Points, in no order, along strands that fork and pass close to each other.
In the rows, zero is written as 128.
Two points are linked if the straight distance between their rows is under 172. Some points are linked to none.
linup: [134 103 136 138 182 114 112 118 168 182 106 119 128 155 108 112 132 145
 115 147 114 102 128  68 133 181  82  94  93 160 141 128 158 142  94 181
 163 153 146 124 184 118 129 145  80]
vumu: [135 162 116 143  75 120 118  96  85 115 144 123 134 119 161 188 136 128
 155 135 134 145 153 123  64  76  92 189 147 132 135  93 138 135 144  59
 180 146 147 109  97 120 107 142 153]
dipom: [ 79  81  77 121 112 124 146 175 147 162 149  93 177 131 112 163  81 134
 135 150 107 135 126 152 106 137 127 155 135 111 139 142  95  74 127 124
 100 141 102 154 129 134 177 117 146]
retud: [222 182 104 107 124 160 148 172 124  46 139 158 130 140 142 133  82 125
 148  73 152 105 172 152  94 113 123 145 166 125 110 157 131 136 126  32
 112 127 101  70 107 101 159  83 155]
tatod: [162 171 183 143 110 192  93  82 128  81 120 174 110  73 131 112 140 122
 126 110 132 115 131  86 175 137 125 125 141 158 143 163 168 129 125  65
 138  96 167  83 109 149  66 110  79]
Kar: [ 50  97 168 118 133  96 101  73  84 135 104  90 140  96 139 136 186  85
 142 119 131 101 101 159  83 129 146 117 100  89 139  75 114 101 149 169
 120 116 123 120 128 122 106 133 168]
Rotol: [ 98  95  97 119 159 111  88 122 131 146  92  91 100 148 130  96 117 171
 122 123 112 158 150 103 182 159 151 139  95 142 141 144 109 152 128 213
 144 153 140 173 105 115 158 168 115]
Led: [168 211 142 125 101 149 126  56 105  72 154 184 108 104 157 127 129 124
 110 109 170  99 167 137 178 130 121 146 189 145 128 138 173 109 124 140
 161  93 180  97 115  90  63 167 128]
zusa: [162 104 163  93 148  77  26  76  57 112  95 104  74 140 155 114 125  96
 160  87 123 124 184  95 140 129 143 145  97 145 135 154 149 141 151 145
 154 111 160 106 108  90 115 205 107]
zed: [104 125 173 131 101 121  92  80 136  86  91 124  81 102 116  82 128 154
 102  83 161 158 114 138 184 140 198 122 139 119 133 122 158 134 136 181
 151  81 131 132 178 153  76 144 112]
fon: [140 112 107 133 140 149 121 123 169 121 145 118 117 145 119 124  98 191
 103 125 131 164 146 109 180 165 123 118 125 154 149 166 102 156 130 185
 136 134 112 171 139 102 117 155  97]
Musab: [146  84 176 127 160 121  38 113 147 144 108  91 101 122 101 102 125 116
 151 112 151 127 139  65 128 131 123 142  98 173 140 145 137 138 134 118
 152  93 154 102 108 155 135 145  81]
Kal: [136 128 137 179  87 175 138  97 127  93 122 134 117 124 146 183 155 137
 131 115 144 132 116  90  69 112 109 129 100 145 120 123 116 102 132  68
 140 174  92  98 163 158  94 125 123]
tebu: [156 118 192 144 103 123  77  48  61 106 148  97  56 120 151 138 162  83
 149  79 172 132 146 110 119 124 142 146 103 157 141 142 159 136 128 132
 186 104 171 115 110 110 105 193  88]
vaga: [184 119 125 149 134 108  82 141 120  75 166 128 128 133 116 148 120 107
 139 169 115 113 169  95 131 141  72 129  94 164 127 142 131 151 152  99
 161 150 145  95 112 112 120 138 110]
tuti: [115 187 134 133  96 150 119 113 139 120 119 140 139  98 178 153 138 147
 134 112 142 134 131 123 130 110  98 188 165  96 116 107 136 131 123  86
 164 143 164 104 116 129 106 151 137]
zigit: [130 171  82 103  59 132 160 160  79  88 148 182 163 135 126 165 111 151
 136 142 149 155 149 148  41  97 135 132 153 128 123 114 103 170 173  43
 102 176  71 115  77 140 147  93 168]
tuvik: [ 44 101 140 124 115 135 125 149 185 133 119  86 152 107 101 139 107 180
  93 112 122 151  86 131 119 147 176 173 152 110 120 119 103 103  91 179
 115 125 150 154 123 100 167 157 122]
nali: [128 160  57  87  89 149 181 137 100 121 145 122 135 114 192 141 114 108
 155 110 126 154 150 206 106 117 164 123 156 100 149 147 106 133 143 101
  79 134  89 141 130 101 143 130 161]
mis: [199 166 124 135  97 129 121 123  88  64 163 142 114 121 144 166 129 116
 172 142 129 111 172 110  74  98  65 153 138 159 119 135 109 137 163  63
 166 165 131 101  74 121 121 140 144]
vozub: [ 35 140 169 113  82 116  94  92 103 143  91  93 107  79 152 119 160 116
 140  93 129 135  90 135 124 115 182 162 123  93 127  56 143 128 142 170
 170  99 156 107 122 148 109 130 158]
zaf: [112  99 177 160 105 134 120 116 183 120 143 157 127 116  93 102 130 175
  81 136 101 141  86 108 216 156 136 126 135 106  87 138 140 134  95 199
 165 111 163 146 186 132  89 186  72]
purik: [ 74 100  88 129 121 134 146 120 145 149 138 125 130 150 117 153 122 192
  83 135 111 165 141 133 141 148 106  93 133 150 148 126 121 123 116 170
 128 147 108 171 160 123 126 120 134]
gop: [ 88 102 102 117 127  91  92  96  87 133 101  97 118 171 120 133 141 147
 130 135 103 154 153 114 130 155 108 127  91 145 135 123  81 158 120 206
 144 174 120 131  53  91 182 180 140]
vibo: [ 95 142 118 146 109 162 198 162 165 127 121 130 130 121 158 125 128  98
 155 133 110 142 102 192 161 117 164 108 113  51 111 148  80  88 124 109
  62 113  99 170 148 128 163 110 129]
kesil: [155 137 145 187 122 155 183 170 215  98 186 183 131 125  77 113  98 130
  92 141 140 124 101 170 180 133 108  98 134  98 122 171 149  90 115 117
 104  77  95 170 187 117 130 120  88]
Pip: [101  84 164 147 137 110 136 164 151 195 163 125 137 120 108 122  92 104
 134 156  76 112 102  96 173 149 111 144 126  87 101 126 116  63 106 171
 122 118 187 167 202 121 161 139  82]
mem: [ 91 109 142 152  98 144 152 176 197 152 150 113 158 105  97 150  94 181
  72 122 126 165 109 107 105 116 143 152 151 118 111 107 132 104  88 106
 122 114 135 147 180 121 144 115 128]
pilol: [188  84  85 106 161 124 153 180 120 171 184 126 133 136 119 124 121  94
 154 163 111 133 158 136 130 129 120  82 104 164 148 188 110 119 152 106
  94 108 100 177 150 118 145  89 121]
fito: [ 79 111 158 147  98 150 122 115 155 173 124  82 110 132 142 143 122 170
 115 113 142 154  87  86 113 125 184 181 182 125 116 116 108 113  92 175
 154 122 203 148 109  94 147 168 127]
nepu: [147 126 159 155 124 108 144 106 130 143 154 144 126 112 139 102 135  70
 139 119 114 118  82 138 173 124 128 120 125 107  82 109 163  70 117 145
 128  96 152 111 197 150  96 109 119]
Seve: [ 24 165  95  89  93 102 115 109  99 151  98 123 157 119 196 178 113 168
 121 122  95 156 129 122  83 140 124 152 137  98 157  90 102 143 133 124
 119 164 136 110 110 120 148 143 175]
sim: [117 114 162 157 130 149  99 129 171  86  85 142 161 150  72 145 123 189
  80 138 186 109 119 118  89 155 147 108 123 140 139 126 114 158 103 139
 134  78 159  86  96 118 141 122 142]
Numup: [211 147 117 161 107 171 193 142 147 117 197 162 127 127 134 128 126  89
 135 110 132 132 125 137 122  92 105 123 124 135 109 159 143 102 117  63
 107 124  96 121 167 123 109  94 109]
tiv: [182 155 135 142 124 156 123 109 102  66 109 153 119 124  95 142 151 171
 125 152 168 103 170 143 127 108  87 118 152 140 148 165 124 197 132 119
 150 126 169 110  22 116 128 127 131]
Vig: [158 117 207 167 139 142  62  87 127 130 114 126 100 138  97 126 151 148
 101 120 192 100 119  70 117 125 136 155 104 168 123 119 134 161 113 106
 179  74 206  98  89 166 148 121 115]
Toz: [172 177  69 108 130 157 163 138 117  97 108 163 138 132 198 137 109 106
 151  96  75 132 161 140 132  91  81 164 153 111 108 127 130 112 122  73
 132 183 129  99 148 133 143  99 140]
Lom: [117  66 133 152 151 122 103 161 187 171 128 123 166  99  84 121  97 131
 126 151  84 129 107  89 125 138 107 110  96 104 148 137 148 104 143  84
 125  97 138 115 181 165 140  99 104]
suf: [134  96 172 182 146 148 103 152 198 129 125 151 147 107  80 131 113 160
 102 138 109 126 104  86 159 144 104 120 128 110 152 144 145 118 115  93
 162  89 183  97 166 144 126 130  93]
sib: [106 117  41 121 166 111 163 157 102 177 158 123 145 151 133 147 117 113
 134 152  85 158 155 117 109 129  59 125 110 149 120 119 136  82 153 106
 121 190  88 136 159 140 142  92 119]
rase: [141 104 141 140 190 119 139 158 177 163 123 149 121 148 105  80 143 127
 120 134 118 123 107 108 174 149 116  89 102 132 121 136 160  98 100 177
 141 150 114 159 226 122 120 127  64]
fere: [110 160  97 116  78 113  79 116  96  77 102 119 142 150 152 195 103 163
 138 121 149 143 140 112  29  91 102 208 121 149 122  95 128 131 132  90
 152 166 103  88 107 135 116 133 182]
Von: [ 97 136 121  98 141 102 120 107  81 165 101 106 131 132 166 112 185  88
 146  96 132 125 135 161  92 135 167 113 128 127 137  97 119 127 128 166
 110 161  99 139 131  97 138 154 167]
siman: [ 60  95 156 155 142 109 144 125  95 181 105 103 147 160  88 155 162 139
 128 176 124 118  71  88  61 140 108 133 128 115 102  84 111 149 142 155
 131 154 161 117 100 150 181 129 131]
pav: [ 93  97 143 143 146 137 160 126 124 188 112  99 143 134  76 108 165 127
 135 172 139 104  99 115 112 121 103 104 112 138 142 102 131 165 128 155
 130 121 141 141 102 176 123 105 132]
besu: [193 113  83  92 153 129 167 134  77 154 161 136 113 156 183 135  92  47
 169 110  97 120 166 137  99 102 120 108 104 120 112 163 122  97 177  38
 100 123  84 113 179 120 153  92 131]
pori: [129 145 122 149 101 137 115 144 166 108 166 143 146 121 133 135  86 164
 119 158 131 104 140  99 164 141  91 165 197 104 101 124  97 117 119 160
 150 104 181 156 113  73 147 162 112]
gido: [120 132  70 101  65 103 102 153  61  76 129 121 156 142 126 190  94 147
 146 152 136 157 164 135  27 132 111 157 128 123 125 107  78 136 170  85
 130 166  84 127  86 138 170 121 177]
gebom: [140 128 108 133  73 161 146 199 172  98 137 114 180 132  85 146 102 188
 107 127 141 154 112 131  52 123 134 131 168 144 122 153 107 157 110  96
 110 157  86 138 103 147 167 109 118]
belet: [181 162 145 154 113 163 103  82 102  75 124 143  89 111 112 137 173 144
 135 121 186 103 159 142 144 105 113 158 105 146 141 142 134 163 145 101
 187 109 157  86  41 101  93 171 120]
fub: [ 62 136  66 104 101 104 145 103  79 130  93 142 157 128 163 185 126 167
 113 134 119 141 150 168 106 128 126 109 134 128 157  99 116 146 152 101
 124 181  84 124 108 117 112 117 183]
sipe: [115 113 129 128 139 149 147 160 181 183 159 139 131  87 120  91 134 128
 121 135  74 176  95 101 185 123 125  95  81 135 132 142 131 113 140  91
 112 121 102 131 176 156 112  94  84]
Bip: [116 113 202 182 130 146 103  87 145 121  73 127 119 123 101 113 147 145
  94 110 166 103  91  83  97 156 135 105 112 156 138  93 140 148 108 118
 146  86 166  74 124 160 122 104 124]
taver: [134 130 110 106 153 128 164 192 145 171 181 118 153 119 110 110 132 123
 140 172  88 147 132 153 177 144 154 123 122 107  99 160  63  94 109 158
  62 162 120 237 122 115 175 106  81]
Bavik: [109 129  90  74 184 130 155 155 145 225 154 114 117 112 110  84 138 110
 123 139  91 163 117 129 202 112 171 107  92 114 115 130 111  63 125 198
 100 153  76 198 177 136 113 112 110]
Fil: [136 128  92 117  98 128 134 173 121  53 157 150 197 131  63 147  92 168
  97 157 155 135 119 112  58 150 118 105 139 172 116 150  95 173 122 113
 104 162 102 127  67 131 152 108 129]
dov: [121 103 148 122 114 128 105  97 113 127 137 131  84  95 119  99 133 124
  99  95 142 154 139 142 180 127 178 117 134 133 167 116 182 125 174 116
 135  46 120 114 164 168  72 118 135]
kabe: [144 158 170 137 132 116  96  60  98  67  85 162  92 106 135 107 162 122
 142 122 173  91 171 147 141 107 153 116 110 125 144 125 184 158 146  66
 167  98 121  71  65 144 114 133 148]
Vuda: [137 105 162  95 157  86  89  82  75 165 126 126  88 117 121  98 155  86
 165 128  96 146 130  96 209 120 169 112 118 115 130 126 134 113 150 175
 151 108 144 170 179 159  88 149  84]
Tazas: [153 142  89  88 143 121 168 136  86  97 132 145  97 117 151 108 113  96
 139 121 121 110 180 184 195 105 166 129 149 121 155 142 155 147 162 108
  98 108  95 126 102 101  68 149 187]
tizi: [116 143  74  88 157  85  98  94  84 118 104 106 129 162 146 120 162 124
 151 121 109 123 154 149 135 131  99 156 119 148 144 122 111 160 101 204
 153 181 143 117  65 105 112 199 144]
rabek: [134 102 123 110 114 103 112 103 109 129 110 126 100 130 160 118 101 104
 130  94 125 142 161 155 113 118 145 134 112 132 145 122 172  97 175  87
 148  82 124 101 178 148 123 125 154]
nefe: [116 143 132 126 138 120 176 149 124 172 129 151 167 152  81 113 147 127
 136 182 147 102 129 150 134 137 119 110 174 125 125  95 111 181 130 139
 117 135 148 154  76 156 156  78 137]
nop: [104 116 102 100 141 113 143 112  91 187 144 100  91 131 143  84 171 113
 140 144  90 159 147 127 186 124 139 116 112 130 123 138 134  83 149 192
 132 146  99 163 176 129  92 148 102]
lasi: [152 155  82  82 165 151 174 139 114 135 107 171 125 127 201 103 116 124
 153 103  73 108 157 149 177 110 118 110 142 102 132 142 115 139 126 104
 131 164 125 124 130 140 129 102 135]
sazuk: [148 147 140 111 139 109  97 116  84  79 111 150  97 109 146 116 128 132
 130  99 138 100 181 167 182 118 170 124 142 118 161 123 164 149 142 127
 135 119 113 105  78 107  96 165 170]
gumap: [109  93 100 112 166 141 164 168 160 234 174 103 135  92 110 101 125 115
 113 160  65 163  80 114 174 108 128 103  82 135 122 120 131  56 125 142
  82 153  68 157 197 143 136  91  87]
fof: [167 175 118 121 117 163 206 157 125 150 147 170 154 136 122 109 146  99
 150 175 132 123 109 187 151 105 125  98 168 103 121 144  92 158 138 106
  81 130 123 177  93 147 159  79 124]
bozap: [176 118 106  99 183 128 127 145 129 102  89 151  97 143 155  92 111 131
 119 108 133 116 154 120 144 160 157  84 144 187 143 132 159 168 113 111
  95 141  94 116 117 104 118  94 137]
Zib: [130 139 123 141 125 136 111 152 107 125 133 102 162 152 142 166 126 116
 165 135 133 103 107  87  16 132  70 151 152 137  65  98 102 116 105 102
 125 185 146  87 135 128 158 124 118]
zimi: [174 108 135 151 133 164 148 125 144 134 161 141  91 139  87 127 159 161
 110 160 139 146 140 126 183 138 121 102 119 177 146 173 133 184 141 158
 144 123 128 161 106 124  88 139 103]
nekev: [ 99 126 161 191 130 105 114 131 151  82 135 125 144 167 113 185 117 117
 111 150 140  91  92 101  95 154  94 158 129 109  64  91 111 109  83 173
 178 149 194 118 129  85 170 179 114]
fego: [132 151 108 151  95 129 111 107 121  55 118 124 135 151 119 183 127 180
 115 124 138 118 147 125  87 129 107 116 127 135 152 150  82 197 109 130
 146 174 153 111  61 100 122 164 142]
daz: [ 93 147 111 113 113 130 110 108 100  97  52 134 148 143 145 164 122 150
 144 104 143 129 129 101  32 113 112 137 118 143 148 110 122 147 144  50
 135 187 104  63 121 182 137  94 182]
Poma: [198 128 184 111 152 127  88 114 100 124 191 140  95 121 121  90 165  86
 152 148 155 111 136 107 163 121 163 134 106 155 116 153 128 131 128 180
 110 104 159 160  96 108  68 153  99]
Zezod: [124 125 122 132 143 119 119 129  86 153  81  82 135 145 163 129 163 113
 170 119 139 131 132 125  52 139 114 118 129 134  99  95 104 108 106 116
 103 177  95 100 147 118 157 119 124]
korab: [108  96 180 176 121 164 113  70 128 113 104 101 109 115 126 146 180 124
 138  89 162 127  99  96  61 119 128 102  93 144 140 105 142 124 141  89
 145 132 129  91 162 167 117 126 123]
mil: [137 126 116 122 148 128 111 141 144  80  52 136 145 154 121 114 129 163
 101 107 174 107 129 124  95 150 141 107 150 159 143 134 143 173  94 119
 109 126 116  96  88 153 143 101 157]
tor: [105 121 117 152 112 135 179 127 143  93 118 138  97 113 157 117 174 111
 129 132 104 150 103 192 175 119 168  90 102 100 124 127 108  88 131 133
  83 114  68 189 196 127 126 109 120]
zude: [135 119 120  97 116  67  75  79  51  77  78 132  83 129 166 147 143 142
 130  97 131 108 203 174 115 125 189 114 120 118 191 122 144 164 156 113
 147 115  80  92  98  83 110 185 166]
nelez: [136 114 162 130 135 129 164 186 163 173 163 132 151 134  92  96 106  82
 138 139 145 111 111 168 162 112 154 120 136  99 123 136 133  98 119 146
 101  58 119 178 137 146 145  91 147]
nuv: [158 173 121 147  86 173 197 120 161 122 192 171 169 112 133 144 109 106
 115 126 147 114  96 151 134 114  97 137 160 117 118 108 144 116 128  73
 128  98 138 117 116 155 113  93 138]
Zaga: [106 135 194 152 112 125 125 112 171 118 120 163 104 100  98  85 121 146
  84 105 148 148  80 149 212 126 191 124 143  86  92 138 153 100 116 187
 130  61 159 162 193 157  86 154  83]
Niti: [202 117  99 111 153 126 127 156  86 148 192 128 111 116 169 125 127  57
 181 140 111 127 174 114 129 145 120  90  90 129 126 168 121 124 180  80
  96 133 114 137 144 121 133  90 107]
Fes: [154 109 151 179 157 121 161 185 197 133 147 141 145 160  68 118 106 133
 127 186 140  77 115 142 136 141  66 108 145 103 123 130 135 115  93 169
 148 115 164 162 159 121 156 147 106]
pemut: [144 141 136 135 132 170  96 112 177 110 118 154 142 108 110 104 115 146
  90 118 123 113 115  73 192 153 120 132 159 156 146 171 164 138  99 118
 155 112 163  97 121 145  80 128  99]
vadus: [ 72  98  72 142 128 121 117  97 104 135  88 107 116 128 136 171 151 157
 110 121 103 150 139 116 112 145 128  86  94 160 143  91 135 119 131 139
 132 161  64 121 135 135 115 134 142]
robom: [191 151  86 117 117 132 145 123  76  48 156 124  79 107 172 131 137  98
 167 139 107 107 179 141  98  85 111 125 136 172 153 144 136 150 147  61
 129 170  88 109  83  93  81 161 147]
Tazot: [ 89 156 142 113 138  98  72  98  96 147  44 105  82 121 184 109 165 145
 142  86 134 134 167 123 117  94 144 158 127 137 160 114 138 176 130 123
 176 155 134  98  73 137 124 186 155]
Nivu: [125 148  95 128 115 102 147  85  68 118 101 103 103 149 162 149 144 128
 150 125 108 115 168 165 110 108 100 137 139 117 159 116 131 132 135 170
 180 189 127 136  87  97 114 215 170]
nura: [ 76  83 161 135 155 120 157 128 145 210 122 104 123 124  84  90 159 123
 132 141 112 124  85  99 160 106 116 109  95 127 139  97 161 116 152 172
 163  99 134 159 162 180 112 107 112]
nopo: [197 162  82  69 149 133 180 129  71  50 131 148  89 109 176 124  91 110
 148 105 111  91 201 183 135  89 124 116 148 149 146 156 144 150 144  82
 103 156  95  97 103  45  85 150 158]
govat: [ 96 124 146 142 102 171 157 151 193 135 131 122 154 108 143 139 113 153
  79  95 141 155  72 138 116 157 155 105 146 130 122 118 137 110 111 120
 106 121 107 106 173 160 126 100 139]
Tiz: [151 148 133 133 121 126 120 133 141 114 135 125 130 130 141 135 126 128
 139 124 144 113 141 142 127 130 115 156 160 114 117 117 123 123 106 133
 141 106 141 151 106 102 148 138 135]
geke: [133 110  95 154 124 151 115 104 101 109  89 124 101 150 164 182 137 167
 128 121 128 166 152  85  85 109  92 108 112 144 139 121 118 129 140 109
 166 197  99 132 151 131 107 125 121]
Gezus: [222 144 110 139 133 155 183 144 141  77 141 166 105 138 148 112  82 101
 151  94 166  94 170 154 107 127 110 102 163 142 110 158 137 115 127  62
  99 106 100 127 146 101 159  87 132]
sabi: [ 78 138 125 113 126 120 130 137 155 107  79 118 147 129 139 128 129 138
  94  80 143 137 104 155 101 156 163 128 136 123 131  95 150 157 102 114
  97 139 105  96 125 143 130  86 173]
falof: [ 77 118 120  96 138  82  90 131  98 151  89  86 187 133  94  98 130 131
 145 152 132 113 120 162  86 123 164 166 149 127 158 120  99 160 118 187
 114 127 144 130  25 141 154 138 175]
Tuza: [177 132 198  99 147 112  60 125 101 153 157 110 127 129  87  97 163  98
 144 149 168  98 116 110 143 136 177 147 104 140 123 130 105 188 128 185
 130 103 171 143  52 117 124 139 132]
Lib: [144 130  89 112 156 115 136 156 115 183 128 109 124 159 151 120 138 107
 130 122 132 153 123  99  81 146 118 115 118 160 110 113 149 121 129  95
 101 169 102 115 171 135 148  71 120]
tado: [ 77 158 149 102 123 100  52  79  86 152  90  85  99  90 176 115 162 144
 126  72 154 158 133 139 126 125 196 159 141 125 169 115 155 148 136 171
 152 113 121  95  99 133 110 182 144]
kag: [147 127 132  93 166 154 162 181 160 162 149 128 143 108 119  96 128 121
 132 155  87 137 106 140 199 117 160 114 104 115 121 171 102 102 100 191
  84 156  98 215 152 122 103 127 105]
Lifa: [ 72 107  88 136 169 103 172 153 138 216 158  90 153 122 101 131 129 111
 133 174  78 153  86 128 102 122  81 130  88 125 103  99 125  74 137 124
 109 192  93 141 191 144 178  92  92]
Beleb: [ 60  69 149 109 172 116 137 166 160 206 124 101 162 113  92 113 112 117
 134 170  75 126  55 105 163 139 139 143 111 116 128 127 105  75  96 208
  92 133 134 176 151 135 153 136  95]
tam: [147 167  69 134 104 138 134 126 123  20 124 152 129 118 126 167 119 166
  97 139 172 108 144 180  80 145  96 128 169 146 138 140 106 173 115 147
 110 159 108 109  69  77 103 171 150]
butin: [147 126 124 104 115 195 158 181 185 125 140 126 151 105 108 118 112 151
 108  95 141 159 112 139 101 134 164 116 145 136 127 172 109 146 125  83
  51 113 113 131 126 131 131 100 138]
vabe: [177 151 175 177 119 142 125 171 196 103 191 166 140 126  87 136  97 137
 110 188 145  89 119 114 154 143  76 128 162 123  86 155  96 129 103 140
 137 100 192 168 130  96 139 140  82]
veman: [ 44 114 129 114 124  89  77 117 105 145  90 119 170 144 171 162 116 135
 101 131 113 132 129  99  76 154 103 167 113 123 112  69 130 128 139 114
 140 128 145  90 104 141 163 108 167]
nobe: [131 137 160 136 109 143 102 110 140 130 134  89 118 152 127 131 130 167
 103 110 172 137 115 114 103 131 117 193 151 143 109 126 118 155  82 179
 163 101 192 110  65  95 151 169 121]
fono: [141 109  98  83 133 105 146 107  83 163 118 115 101 135 169 122  98  65
 142  84  95 141 156 175  78 131 147 103 103 102 126 110 151  99 179  61
  96 104  85  87 182 132 146  90 185]
sida: [175 122 192 154 113 134  94  63 101 142 170 119  65 118 110 105 187  92
 159 147 161 121 126 101 169 111 118 137  97 154 121 149 152 132 125 142
 166 106 169 140 129 122  92 164  68]
rubif: [145 121  94 123 137  89  97 168 128 108 170 145 179 150  73 138 106 162
 117 172 126 117 124 106 113 172  85 120 124 163 119 144 113 189 106 163
 124 143 135 150  67 101 143 114 107]
kibal: [126 154  96 148 110 158 247 166 172 164 179 152 151 124 124 133 111  90
 128 160  99 134  78 204 142  95 130 117 131  79 125 177  87 115 128 105
  51  89  99 187 123 131 172  94 123]
gomo: [ 99  96  95  85 109 110 151 125 106 175 107 113 147 145 142 145 102  92
 126 107 129 119 117 169  72 125 146 108 120  88 131 105 120 111 180  82
  88  88 100 120 149 156 191  66 200]
zem: [169  92  91  94 163 137 163 193 112 135 142 128 137 149 113 103  69 115
 119 137 118 131 165 120 143 143 146  88 145 169 158 174 141 170 143 111
  71 118  97 125 122 118 147  82 149]
Pimon: [ 89 104 137 167  92 148 117 121 124 153 142  63  81 103 136 134 170 134
 149 132 107 185 105 119 114  92 153 134 118 115 122 131 106 102 154 127
 132 118 105 157 141 145 139 157  93]
Vuko: [105 117 177  93 140 127  85 117 131 181 111  68 146 127  74 121 150 141
 138 142 153 129  91 106 117 120 185 142 111 122 148 121  90 166 122 202
 127 114 160 152  32 131 121 138 140]
laf: [181 163  72 100 121 161 161 160 158  76 136 134 169 140 154 154  64 139
 132  80 114 122 135 107  87 106 104 160 166 122 105 156 142 115 114  66
 123 151  89  78 126 144 150  84 164]
som: [ 80 144 148 138 111 143 117 100 131 157 128 102 144  97 168 134 164 112
 133 108 122 126  84  99 135 103 127 196 144 110 108  87 159 107 113 124
 166 120 158 100 127 160  98 161 139]
fosoz: [158 125 185 140 130 139  92  67  95 144 132 142  52 135 105  86 168 106
 169 115 124 139 121 114 209 108 163 113 127 119 120 173 145 126 152 181
 163  98 166 168 189 166  64 166  46]
Fugel: [109 132 136 160 103 110 132 160 113  83 134 113 158 160 142 191  90 147
 119 157 137 110 107  90  50 156  79 148 165 134  75  83 105 117 108 147
 120 159 174 117 125 103 163 129 145]
Suta: [188 122 161 123 154 153 143 125 155 129 115 146 129 140 133  75 136  89
 142 120 122 118 127 138 205 118 127 115 146 122 119 157 154  97 100 148
 139 118 134 141 190 144  95 137  90]
lamuz: [161 179 158 131 112 146 123  87 133  66 142 194 107  93 151 111 110  97
 103  99 154 126 157 136 200 142 146 119 167 125 118 131 163 108 147  55
 143  93 147  88 131 114  73 124 127]
Zonaz: [ 92 114 165 157 131 130 176 128 164 170 173 147 129 112 144 117 124  87
 124 156  93 114  65 137 170 140 129  93 123  81 105 105 139  84 134 156
  98  82 160 150 211 142 121 121  91]
Giput: [101 104 163 103 193 105 118 146 174 228 120 110 135 122  87  96 157 114
 132 169 109  98  58  95 178 120 142 135 109 122 133 111 125 114 113 223
 123 139 128 164 158 160  83 129 123]
Zugu: [131 187 113 108  71 123 156 132 115  79 128 181 151 125 140 175 102 123
 108 110 162 121 138 167  69 102 134 160 145  99 132 103 127 153 169  26
 133 117 114  85 112 139 150  73 198]
bop: [110 114 133 117 146 125 143 149 129 139 109 143 171 148 141 133  98 135
 147 125 132 125 127 117  74 160 131 107 151  92 116 133  98 129 142  84
  91  82 138 112 145 145 191  72 161]
bev: [106  91 154 192 125  88  98 146 152 112 105  83 114 153 118 138 139 142
 117 132 147 127 122 108  79 150 101 146  79 118  88  94 129  96 100 153
 167 158 134 134 147  94 163 152 103]
zutaf: [139 153 128 159 129 129 170 132 144  93 132 179  97 118 135 103 159  90
 127 135 101 146 144 186 233 105 141  89 119  78 135 143 137 105 157  94
 108  67  97 169 158 146 117 109 129]
duzav: [ 75 143  94  84 144  72  98 129 117 105  49 115 186 143 119  97 113 119
 136 121 118 103 131 179 137 150 154 167 135 120 175 108 136 133  89 171
  94 144 120 117  55 119 139 151 179]
bama: [146 182 108 126  97 108 192 120 156 100 133 174 161 129 120 147 114 107
  90 105 141 113 136 195 131 104 127 141 132 105 130  95 156 115 142  81
 139 109  95  90 140 136 114  86 182]
Bag: [ 75  88 144 111 175  97  85 125 121 183  84  78 103 157  95 111 139 149
 144 129 130 148 137 107 162 148 169 133  97 114 127 113  92 101 136 215
 127 129 115 176 138 116 161 132 122]
tibi: [133 119 140 154 149  97  95 164 171 132 157 144 142 146 104 143 113 167
  95 161 128 116 116  60 115 174  69 109  97 162 119 117 130 174  92 166
 148 168 173 108 132 121 156 126  75]
Rotud: [161 140 100 152 122 114 174 146 175 112 205 173 111 122 135 114 106  94
 111 139  91 140 132 187 204 105 108  98 106 105 122 175 156  76 140 126
 112  78 110 158 204 128 130 128  90]
gubuv: [129 105 136 115 193 117  76 114 147 162  85 113 146 193 115 104 127 161
 122 126 131  96 122  77 126 167 102 130 126 168 155 137 146 154  82 185
 116 115 167 100 128 140 108 130 129]

A fork is a point with three links, a tip a point with one. Leave the first point through the second and follow the links. Name the first fork or tip that comes.
laf / retud -> fere
fere / gido -> lasi
nura / Giput -> linup
kesil / Rotud -> pav

Follow the links from the first point to the second, and from the first to the third. Name the last point that the two ways share.
mil / nefe / pemut -> govat
Kal / sida / zutaf -> govat
tizi / vaga / sib -> tuti
nop / nuv / rubif -> tuti
gido / besu / Bip -> mil

A fork is a point with three links. Follow the links from the first point to the second and name the forks in between, in order.
korab / Zib -> Bip, mil, govat, Tiz, tuti, vozub, Zezod
rase / Bag -> linup, govat, mil, Bip, vadus, fon, Rotol
Zib / lasi -> Zezod, vozub, tuti, vumu, fere
tiv / Led -> sazuk, mis, vumu, tuti, vozub, Zezod, gumap
zude / Kar -> sazuk, mis, vumu, tuti, vozub
zimi / tuti -> fon, vadus, Bip, mil, govat, Tiz
nura / butin -> linup

Name the points in between on the shortest way along the links from the first point to the second, in order.
tuvik / vadus -> mem, govat, sabi, mil, sim, Bip, korab, Kal, geke
Vuda / purik -> nop, Bavik, gumap, Lifa, sib, Lib, Zezod, Von, Kar, vozub, som, tuti, Tiz, nobe, fito, tuvik, mem, govat, sabi, mil, sim, Bip, korab, Kal, geke, vadus
vabe / Zaga -> pori, Tiz, nobe, fito, tuvik, mem, govat, sabi, mil, bozap, zem, pilol, Niti, besu, fono, rabek, dov, zed
nepu / tam -> Suta, rase, linup, tibi, rubif, Fil, gebom, butin, govat, mem, tuvik, fito, nobe, Tiz, tuti, vumu, mis, robom, nopo, Tazas, sazuk, kabe, belet, tiv, fego
